Points on a hilly landscape, in no order, each with its height.
A ball rolls from a point to the lowest of its 2 nearest points, and stops where none of them is lower. Distance is the straight distance between rows; heights are no part of it.
mibi (h 781): 149; 134; 105; 151; 116; 120; 117; 179; 132; 124; 142; 115; 85; 173; 155; 128; 81; 107; 86; 103
ref (h 415): 158; 148; 106; 131; 109; 151; 76; 163; 100; 150; 119; 111; 111; 144; 147; 173; 67; 136; 109; 101
Tisi (h 704): 132; 112; 129; 115; 115; 140; 145; 159; 168; 83; 116; 130; 121; 151; 126; 120; 140; 120; 140; 82
fafe (h 534): 121; 73; 132; 124; 99; 101; 198; 143; 88; 112; 171; 130; 84; 201; 126; 114; 130; 105; 116; 154
zotef (h 847): 161; 99; 141; 49; 118; 156; 113; 97; 119; 106; 125; 152; 149; 105; 118; 160; 158; 166; 147; 116
Tezaz (h 639): 125; 108; 134; 160; 117; 105; 179; 149; 158; 109; 137; 163; 82; 155; 119; 86; 149; 114; 137; 147
Pode (h 498): 107; 75; 173; 149; 137; 142; 174; 63; 117; 153; 177; 123; 122; 163; 145; 133; 160; 171; 120; 172
Nivep (h 175): 127; 202; 122; 153; 178; 189; 72; 91; 118; 181; 83; 127; 182; 102; 149; 219; 88; 146; 121; 111
litu (h 647): 142; 88; 111; 89; 100; 133; 144; 173; 93; 82; 162; 113; 95; 190; 140; 153; 131; 109; 91; 71
Mikuf (h 503): 105; 66; 155; 90; 82; 104; 153; 130; 120; 83; 168; 81; 150; 143; 118; 83; 171; 115; 151; 116
vagag (h 368): 131; 104; 150; 110; 140; 157; 140; 70; 128; 153; 134; 113; 158; 119; 124; 129; 144; 160; 145; 136
diniv (h 481): 100; 76; 149; 94; 108; 125; 116; 130; 110; 114; 152; 66; 142; 129; 118; 106; 156; 120; 143; 104
boril (h 384): 131; 221; 93; 222; 156; 56; 89; 158; 163; 174; 107; 104; 143; 81; 157; 123; 69; 117; 106; 181
ros (h 317): 134; 209; 93; 220; 157; 56; 103; 151; 166; 174; 120; 141; 112; 73; 148; 84; 97; 134; 108; 192
goze (h 558): 137; 108; 100; 139; 110; 97; 178; 171; 134; 105; 146; 132; 66; 198; 145; 86; 124; 112; 89; 120
Pim (h 671): 130; 99; 133; 93; 88; 148; 138; 170; 142; 68; 124; 149; 114; 177; 129; 136; 141; 110; 132; 67
mino (h 193): 100; 169; 110; 141; 179; 134; 119; 90; 134; 171; 107; 78; 180; 75; 95; 107; 140; 125; 146; 143
mep (h 695): 134; 68; 133; 52; 71; 137; 129; 169; 92; 59; 165; 133; 119; 199; 136; 180; 148; 115; 121; 60
Dasef (h 351): 148; 142; 114; 121; 110; 109; 121; 171; 145; 113; 116; 119; 110; 119; 111; 94; 102; 116; 121; 105
kir (h 869): 142; 95; 135; 45; 99; 165; 85; 139; 101; 95; 145; 149; 140; 124; 122; 178; 156; 148; 144; 81
tegur (h 594): 109; 92; 109; 106; 73; 74; 188; 187; 106; 51; 143; 136; 77; 198; 122; 61; 139; 57; 117; 115
Zapit (h 547): 126; 45; 157; 109; 87; 119; 198; 115; 75; 124; 181; 132; 106; 194; 140; 142; 147; 118; 119; 144
neti (h 708): 109; 131; 128; 190; 171; 129; 147; 118; 163; 159; 125; 113; 120; 121; 137; 97; 143; 127; 132; 148
migo (h 239): 111; 152; 152; 98; 165; 202; 87; 77; 109; 154; 116; 121; 181; 101; 128; 219; 147; 164; 118; 90
pev (h 740): 121; 143; 139; 158; 124; 140; 120; 154; 186; 105; 93; 134; 118; 128; 134; 98; 123; 100; 152; 98
runam (h 381): 148; 138; 124; 121; 129; 163; 88; 134; 107; 158; 112; 114; 123; 126; 134; 178; 85; 145; 136; 107
Vos (h 546): 122; 101; 132; 99; 79; 83; 152; 177; 118; 65; 128; 115; 102; 133; 102; 52; 138; 85; 133; 106
Suvet (h 455): 170; 168; 103; 165; 127; 125; 92; 150; 115; 175; 120; 108; 114; 129; 165; 155; 54; 127; 116; 139
kavo (h 883): 115; 101; 123; 61; 106; 173; 63; 166; 103; 82; 148; 148; 134; 127; 126; 201; 162; 134; 126; 61
bov (h 315): 123; 143; 101; 193; 142; 90; 135; 155; 148; 148; 147; 151; 69; 111; 132; 61; 128; 127; 119; 198
molan (h 252): 127; 196; 107; 157; 185; 141; 97; 94; 122; 192; 89; 102; 172; 97; 126; 160; 82; 136; 137; 157
vuti (h 574): 122; 122; 110; 124; 86; 74; 174; 185; 121; 84; 134; 133; 59; 160; 116; 42; 130; 73; 103; 125
nin (h 851): 115; 58; 174; 96; 90; 126; 168; 100; 159; 85; 136; 155; 164; 135; 117; 107; 164; 118; 168; 138
Kob (h 211): 104; 210; 104; 125; 183; 189; 79; 68; 118; 183; 70; 136; 215; 93; 132; 199; 108; 120; 151; 131
guv (h 741): 141; 121; 149; 152; 166; 156; 158; 57; 144; 158; 99; 161; 124; 129; 132; 117; 131; 170; 147; 172
tum (h 416): 144; 208; 105; 189; 143; 101; 80; 146; 150; 176; 97; 111; 150; 95; 140; 137; 56; 113; 133; 157
ravos (h 600): 144; 109; 104; 128; 99; 114; 157; 184; 112; 98; 145; 120; 69; 209; 155; 124; 113; 94; 81; 89
Ser (h 804): 130; 88; 169; 37; 88; 188; 95; 102; 85; 92; 173; 188; 150; 120; 132; 236; 182; 181; 120; 98
pav (h 525): 113; 60; 170; 133; 116; 119; 198; 87; 98; 134; 177; 140; 111; 175; 149; 138; 157; 157; 124; 178
Puvuz (h 449): 116; 91; 142; 90; 125; 153; 110; 108; 96; 143; 154; 67; 162; 130; 120; 148; 153; 136; 128; 101
zuv (h 224): 102; 188; 102; 128; 157; 121; 106; 123; 136; 153; 93; 86; 175; 69; 91; 110; 128; 105; 140; 121
Kis (h 417): 180; 145; 117; 126; 140; 121; 132; 119; 108; 164; 133; 137; 88; 134; 126; 137; 96; 159; 116; 149
dol (h 354): 156; 166; 114; 151; 151; 142; 96; 126; 140; 155; 101; 124; 140; 94; 118; 131; 91; 132; 130; 127
zivo (h 447): 124; 110; 97; 165; 140; 84; 162; 144; 111; 137; 176; 147; 53; 143; 125; 69; 141; 126; 104; 197
beb (h 828): 156; 90; 166; 55; 122; 161; 117; 60; 89; 120; 137; 143; 175; 105; 119; 176; 150; 191; 145; 128
degev (h 569): 111; 166; 119; 178; 165; 100; 127; 111; 144; 167; 105; 141; 118; 69; 108; 60; 127; 133; 146; 196
foz (h 57): 153; 172; 94; 199; 150; 81; 133; 146; 154; 168; 133; 156; 83; 110; 141; 88; 105; 147; 109; 196
zudi (h 733): 119; 161; 106; 191; 168; 108; 133; 135; 156; 176; 137; 105; 99; 120; 137; 112; 116; 138; 104; 140
vif (h 507): 122; 75; 112; 139; 119; 83; 190; 144; 112; 128; 180; 150; 73; 180; 134; 86; 154; 119; 106; 167
kimor (h 831): 122; 74; 173; 131; 115; 117; 195; 87; 157; 104; 131; 167; 118; 146; 126; 95; 156; 133; 149; 160
Puvag (h 388): 120; 103; 147; 101; 121; 166; 120; 121; 141; 121; 136; 117; 143; 127; 129; 165; 144; 133; 130; 90
Rav (h 864): 113; 58; 181; 63; 68; 125; 137; 96; 148; 66; 146; 149; 170; 129; 125; 128; 175; 121; 167; 125
viz (h 133): 105; 182; 114; 168; 200; 125; 126; 78; 132; 182; 103; 106; 164; 73; 108; 103; 132; 131; 136; 177
Bife (h 521): 115; 79; 148; 87; 73; 76; 173; 141; 129; 71; 164; 108; 126; 140; 109; 62; 166; 108; 133; 127
Duv (h 780): 130; 80; 157; 28; 82; 162; 116; 126; 72; 83; 187; 162; 132; 157; 139; 232; 163; 157; 99; 67
Tiv (h 816): 137; 83; 177; 48; 114; 189; 117; 54; 75; 108; 148; 166; 171; 108; 136; 217; 161; 191; 131; 117
davo (h 276): 117; 123; 141; 134; 169; 142; 127; 89; 140; 155; 116; 97; 160; 93; 109; 114; 150; 153; 144; 144
tevut (h 471): 141; 178; 114; 178; 125; 75; 108; 166; 155; 148; 96; 134; 97; 81; 123; 59; 84; 111; 128; 154
Zere (h 277): 137; 171; 94; 127; 122; 115; 81; 179; 153; 130; 106; 96; 136; 94; 122; 118; 96; 104; 124; 84
volip (h 603): 127; 122; 111; 179; 127; 102; 170; 171; 153; 118; 145; 140; 76; 151; 131; 81; 132; 105; 105; 138
kena (h 762): 112; 170; 126; 181; 145; 121; 116; 146; 187; 133; 79; 122; 127; 90; 123; 90; 106; 90; 144; 119
Buva (h 739): 144; 82; 130; 36; 70; 144; 131; 158; 81; 59; 175; 159; 121; 177; 128; 216; 157; 137; 107; 62
gifa (h 519): 111; 179; 121; 175; 134; 81; 127; 134; 148; 146; 90; 134; 117; 55; 109; 51; 120; 113; 135; 169
lemo (h 247): 106; 201; 99; 135; 139; 116; 85; 171; 144; 142; 89; 75; 166; 82; 107; 121; 102; 99; 120; 96
Pama (h 262): 105; 176; 124; 101; 182; 180; 91; 63; 133; 148; 78; 124; 222; 73; 115; 161; 133; 113; 166; 121
labo (h 896): 102; 90; 118; 63; 105; 163; 24; 173; 90; 61; 153; 133; 155; 141; 121; 176; 167; 136; 142; 75
maz (h 448): 127; 79; 182; 113; 127; 154; 170; 48; 118; 143; 143; 133; 147; 138; 141; 153; 154; 171; 138; 152
fip (h 757): 144; 148; 115; 167; 143; 116; 133; 159; 155; 146; 130; 117; 90; 147; 149; 120; 95; 131; 91; 123
Lepi (h 782): 92; 154; 143; 170; 162; 131; 135; 112; 181; 133; 76; 138; 143; 82; 119; 83; 136; 107; 153; 138
Zal (h 653): 131; 158; 127; 180; 178; 129; 132; 81; 136; 164; 102; 157; 121; 101; 126; 99; 128; 155; 149; 196
vuf (h 204): 104; 199; 102; 191; 202; 131; 106; 75; 122; 202; 97; 113; 170; 93; 129; 133; 107; 135; 132; 182
geke (h 421): 144; 172; 117; 153; 106; 78; 112; 194; 155; 121; 101; 114; 103; 104; 126; 66; 81; 94; 126; 123
sim (h 614): 123; 85; 116; 83; 67; 91; 175; 179; 116; 49; 149; 141; 110; 211; 113; 104; 151; 78; 121; 91
gige (h 441): 158; 192; 109; 172; 121; 118; 72; 166; 138; 158; 101; 105; 148; 115; 156; 166; 52; 115; 136; 141
raved (h 800): 138; 95; 151; 153; 146; 122; 182; 86; 123; 141; 132; 169; 102; 142; 123; 106; 153; 154; 140; 187
Kuzeg (h 203): 123; 171; 127; 124; 158; 198; 81; 89; 101; 174; 105; 122; 176; 105; 147; 236; 107; 163; 107; 97
kuva (h 677): 105; 103; 139; 172; 143; 119; 157; 118; 163; 124; 126; 138; 108; 132; 126; 76; 148; 119; 138; 153
kel (h 303): 126; 121; 147; 90; 151; 179; 95; 86; 137; 121; 118; 124; 172; 95; 122; 181; 159; 159; 140; 85
Zin (h 300): 154; 168; 120; 133; 174; 157; 104; 82; 130; 166; 95; 119; 163; 106; 125; 160; 110; 149; 137; 132
rufu (h 640): 137; 100; 129; 107; 81; 121; 176; 175; 126; 68; 135; 157; 99; 201; 124; 119; 135; 85; 130; 81
mol (h 323): 169; 126; 125; 112; 135; 144; 120; 125; 114; 142; 115; 128; 128; 122; 116; 142; 103; 139; 134; 125

For each start below, name the point where the ball stops.
degev => viz
fafe => foz
dol => viz
pev => Nivep
gige => foz
vuti => Nivep
nin => viz
Rav => Nivep
maz => viz

Call two points neighbours if one is among the 2 nearest of the other. Go from one point of each pair to the other, from neighbour to neighbour, staying as low as possible. Name the highest point that can't be avoided.
Nivep and viz => Zin
mol and foz => Suvet
viz and goze => fip
mol and viz => dol
